Each row is a point on a tangle of strands that fork and nearly touch. The rows are in no order.
In the rows, 128 means zero.
Points whose rows are less than 75.6 apart are linked; no others are. Some points are linked to none.
J_41: [123  97 144 159  79 159 114 153  69 134 106 162 143 196 114 157 122 155
  84 164 154 107 131 106  90  93]
J_264: [128  96  91 139 147 164 103 157 128 103  79 123 128  91 142 171 130 167
 133 141 182 122 105 132 116  95]
J_575: [203 129 122  97 160 115 141 128 142 150 180 101  96  53 162 115 130 155
 168 103  91 128  99 129 147 116]
J_803: [184 153 105  64 132 103 134 135 137 169 180 130 103 131 158  82 104 126
 130  63  99 163 115 136 146 107]
J_591: [ 96 132 169 153 151 124 148 109 149  85 144 106 126 103 100 108 156 122
 157 143 119  92 152 146 126 188]
J_514: [131 106 113 135 185 129 141 131 152 105 116  85 126  22 118 145 146 155
 168 141 134  86  78 135 130 124]
J_436: [170 119 102 114  73  75 143 182  99 182 135 122 101 139 141  84 141 151
  96 119 121 190 128 158 110 103]
J_9: [112 133 140 138  76 104 141 136 111 157  95 141 154 182 108  98 149 112
  92 130 126 147 143 140 128 135]
J_143: [126  95 141 151  75 143 116 156  82 135 104 152 143 191 112 142 144 159
  89 161 154 114 137 124 107 109]
J_824: [ 74 153 177 134 166 172 117  65 171 109 159 156 140 144 117 144 104 104
 165 136 110 102 148 114 167 168]
J_646: [126 114 133 111 189 160 128 117 164 110 135 133 143  70 134 145  99 126
 169 134 123 104  91 102 155 118]
J_740: [140  94 109 164 137 131 132 160 122  69  93  99 102  92 127 155 179 155
 122 141 162 124 126 156 107 127]
J_756: [162  89  98 150  85 106 129 185  94 124 116 104 106 126 129 126 181 176
 101 146 156 143 157 164  83 124]
J_799: [128  88 102 153 143 151 107 159 126  84  84 120 117 101 134 168 155 156
 120 145 178 121 114 141 112 113]
J_552: [177 121 133 100 166 122 147 132 146 129 168 107 108  79 142 116 130 137
 166 103  95 122 120 130 144 112]
J_642: [110 106 140 168  82 175 118 142  58 133 106 166 146 213 122 171 112 137
  85 156 150 103 135  92  80  80]
J_675: [ 76 133 150 162 109 105 149 128 139  91 123 122 116 135  96  99 168 114
 123 123 130 116 164 141 109 171]
J_651: [ 94 115 103 121 154 187  74 128 112 127  83 128 141 137 164 191  91 109
 138 177 188  97 110  90  93  88]
J_672: [117 137 126 106  95 108 132 128 123 167 109 155 157 174 121  88 129 105
  98 121 119 149 135 131 140 119]
J_798: [132 107 128 158  54  99 129 177  89 136 101 109 128 169 109 111 174 152
  85 144 151 129 154 152  91 136]
J_379: [134 123 166 128 183 135 130  86 173 108 144  99 137  86 119 128 119 113
 187 137 107  95 134 132 161 179]
J_800: [ 70 125 155 148 121 144 129  91 141 114 110 159 125 153 108 117 138 113
 118 130 133 113 158 117 129 151]
J_180: [117 105 103 123 191 148 127 135 151 107 103  98 120  29 120 155 126 175
 170 142 148  88  81 122 136  99]
J_906: [ 75 125 120 130 154 182  80 122 102 126  79 136 152 162 159 207  96  96
 121 180 197  85 118  81  91 107]
J_507: [137 101  84 112 171 165 121 142 134 122  97 123 127  57 144 155 113 165
 158 126 157 132  87 107 143  71]
J_99: [144  93 111 170  91  98 132 177 112  92 115  97  87 110 117 131 188 171
  96 133 159 135 165 169  77 140]
J_60: [ 66 123 158 155  98 134 131  91 130 140  98 159 142 171 105 123 141 115
 102 133 133 129 155 124 126 152]
J_413: [172 148 112 122  97  75 150 155 131 164 167 135 108 133 141  69 124 125
  83  84  90 183 123 155 119 141]
J_240: [127  97  74 121 161 180  95 150 128 121  86 123 121  77 156 174 103 173
 155 138 179 125  94 118 122  74]
J_15: [124 129 132 114 122 103 148 132 137 124 147 127 118 122 124  86 138 117
 134 101 117 132 149 136 124 129]
J_825: [117 121 132 127 100 163 103 112  81 159 113 181 148 200 134 160  89 108
 118 177 137 123 133  88 124  76]
J_775: [ 83 130 150 158  82 113 130 116 122 136  89 144 142 174 100 111 156 113
  97 131 134 134 153 134 125 156]
J_258: [176 121  92 111  83  78 144 179 113 188 149 122  80 118 147  75 137 165
  90 104 111 206 112 161 115 109]
J_19: [142 108 130 122 194 128 131 112 170 116 134  84 140  32 122 140 136 140
 172 131 127  86  92 128 135 149]
J_867: [152 138 127 157  50  70 146 174  95 161 114 123 129 164 119  92 151 127
  75 138 112 176 138 158 108 132]
J_236: [ 85 126 126 140 141 183  94 130  75 134  94 147 164 189 152 207 105  97
 103 184 186  85 109  80  89  93]
J_250: [ 82 140 170 158 123 108 149 116 141  86 145 109 113 116  95  97 169 122
 148 133 117 100 151 148 110 193]
J_889: [120 105 123 169  91  94 132 158 115  97 108 107  96 130 108 116 183 147
 103 130 152 134 168 160  88 143]
J_849: [191 122  99 123 153 112 153 158 115 137 138  95  86  15 154 130 150 174
 147 120 113 137  88 134 122  97]
J_710: [116 124 167 136 171 141 138 103 155  91 145 113 133 101 116 125 134 114
 167 147 114  90 139 130 147 177]
J_356: [144 163 119  57 138 126 124 101 148 154 161 154 155 174 130 101  90 101
 132  72 103 146 132 126 178 135]
J_357: [ 59 143 176 154 158 180 120  71 162  95 143 163 133 137 119 154 108  98
 147 146 123  94 146  98 130 169]
J_619: [145 135 156 104 181 120 131  81 169 117 157 105 129 101 129 126 112 112
 191 124  98 104 136 137 175 161]
J_963: [104 188 160 104 142 105 135  76 162 109 166 120 144 151 106 112 120  97
 166 102  89 131 135 144 174 187]
J_5: [138 125 132 163  45  79 137 180  89 147 101 112 131 167 111 105 167 132
  87 140 131 152 143 152  93 141]
J_852: [132 133 122  73 136 138 121 106 144 161 138 171 150 168 135  93  98 110
 127  99 115 137 140 119 161 117]
J_865: [105 147 164 101 168 155 124  81 167 116 159 149 143 142 122 128 103 107
 169 124 106 112 140 115 179 150]
J_982: [ 98 149 144 140  60 151 125 126  76 163  98 177 163 231 118 138  96 121
 106 138 120 149 128 100 130  82]
J_606: [139 105 107 101 180 156 133 135 150 112 124 128 132  61 146 146 113 140
 161 119 138 122  86 104 148  86]
J_401: [110 131 129  93 117 131 125 109 132 167 118 170 154 173 129  94 107 110
 113 120 115 136 141 119 151 113]
J_669: [ 97 121 142 165 102 175 114 130  63 138 107 163 152 220 132 197 108 112
  96 171 152  96 144  81  84  91]
J_657: [160 131 145  94 169 118 140 110 152 130 170 104 118 103 142 113 118 126
 178 103  99 114 128 132 162 134]
J_80: [194 187 119 103 106  76 140 106 137 150 189 142 126 167 131  93  97 100
  86  67  71 185 138 148 164 165]
J_136: [ 71 123 165 149 143 162 130  84 152 100 121 164 129 136 115 133 126 109
 130 141 131 106 153 107 133 154]
J_149: [137 100 131 148  67 118 127 177  84 141 104 126 138 183 111 128 165 160
  87 152 155 129 141 137 105 112]
J_220: [170 114  95 113  65  84 133 190  87 179 133 114 114 147 138 106 147 162
 100 138 131 176 133 153 103  97]
J_485: [ 74 122 114 133 187 182  98 110 162  94 107 121 120  74 137 170  77 129
 168 158 154  80  97  91 116  94]
J_145: [173 193 119  78 124  91 130 104 139 144 181 133 130 164 131 105  93  90
 119  66  79 169 129 141 176 154]
J_361: [141 191 139 130  93  96 142  82 145 123 169 136 161 177 108 102 135  84
 104  77  69 169 160 147 154 184]
J_68: [186 134 107 120  94  75 154 170 128 177 165 136  83 120 147  62 128 152
  83  82 100 200 106 162 124 126]
J_805: [187 171 120 116  97  81 147 127 129 163 175 145 124 159 137  75 111 102
  74  77  79 181 131 153 136 155]
J_842: [ 81 122 133 137 190 173 114 106 166  93 114 126 129  69 123 160  85 124
 161 157 142  82  90  93 128 129]
J_523: [ 93 123  93 111 169 190  76 121 132 131  82 122 130 113 165 182  79 115
 152 161 181 107 108  85 107  70]
J_997: [111 199 156 119 127  93 136  87 157 110 171 129 153 155 101 114 135  87
 148 102  88 147 142 146 162 192]
J_674: [ 97 119 127 148 124 183 103 127  61 136 105 160 156 206 145 201  99  95
 100 181 165  95 125  75  89  83]
J_907: [179 152 119 149  52  71 158 166  96 177 126 136 127 179 128  78 137 120
  59 131  78 191 132 156 118 121]
J_417: [203 127 106 106 165 114 141 140 129 156 160  99  99  19 160 127 143 164
 163 107  99 125  83 121 139 102]
J_659: [172 109  98 132 141 118 154 156 116 115 130  97  91  40 146 135 157 161
 138 120 128 143 115 138 119 104]
J_913: [145  92 113 150 130 115 139 154 121  88 110 105 100  97 127 133 171 150
 122 131 147 135 149 148 113 120]
J_368: [121 197 154 137 108  93 142  86 156 113 178 140 154 168 102 111 140  85
 125  89  82 153 153 151 151 192]
J_63: [104 164 159 100 165 135 130  79 165 121 159 129 140 149 111 118 106 105
 175 110 105 121 141 128 185 167]
J_461: [ 68 127 109 130 180 187  81 107 145  98  89 120 120  99 152 182  81 115
 156 157 176  89 113  82 105  86]
J_71: [165 100 101 126 130 119 146 155 117 106 122 101  94  71 149 133 163 152
 127 126 143 150 138 144 113 104]
J_345: [160  94 104 130  79  98 128 182  95 153 123 104 110 132 136 111 165 162
 100 144 148 154 150 156 102 118]
J_673: [137 111 153 127 191 133 127 100 175 109 139  89 146  57 124 139 123 121
 185 132 116  88 103 129 151 166]
J_207: [165 182 113  48 137 111 123  90 144 152 167 141 143 170 134 109  84  86
 130  65  93 154 124 130 194 130]
J_42: [ 77 124 143 167  87 101 139 123 122 113  98 130 121 156  97 103 174 117
 106 125 142 128 160 137 110 164]
J_816: [109 113 138 126 201 165 114 104 177 115 133 118 146  61 123 154  84 127
 179 140 129  82  80 100 151 132]

A fork is a point with three links. Follow the links from the first point to the second and name the forks in between, in order.
J_799 / J_250 -> J_379
J_207 / J_250 -> J_775
J_673 / J_800 -> J_379 J_775
J_357 / J_180 -> J_775 J_379

Follow the links from the first point to the second, and from the first to the third. Name the last point that the two ways share.
J_180 / J_913 / J_775 -> J_379
J_361 / J_675 / J_672 -> J_775
J_805 / J_800 / J_675 -> J_775
J_514 / J_42 / J_552 -> J_379
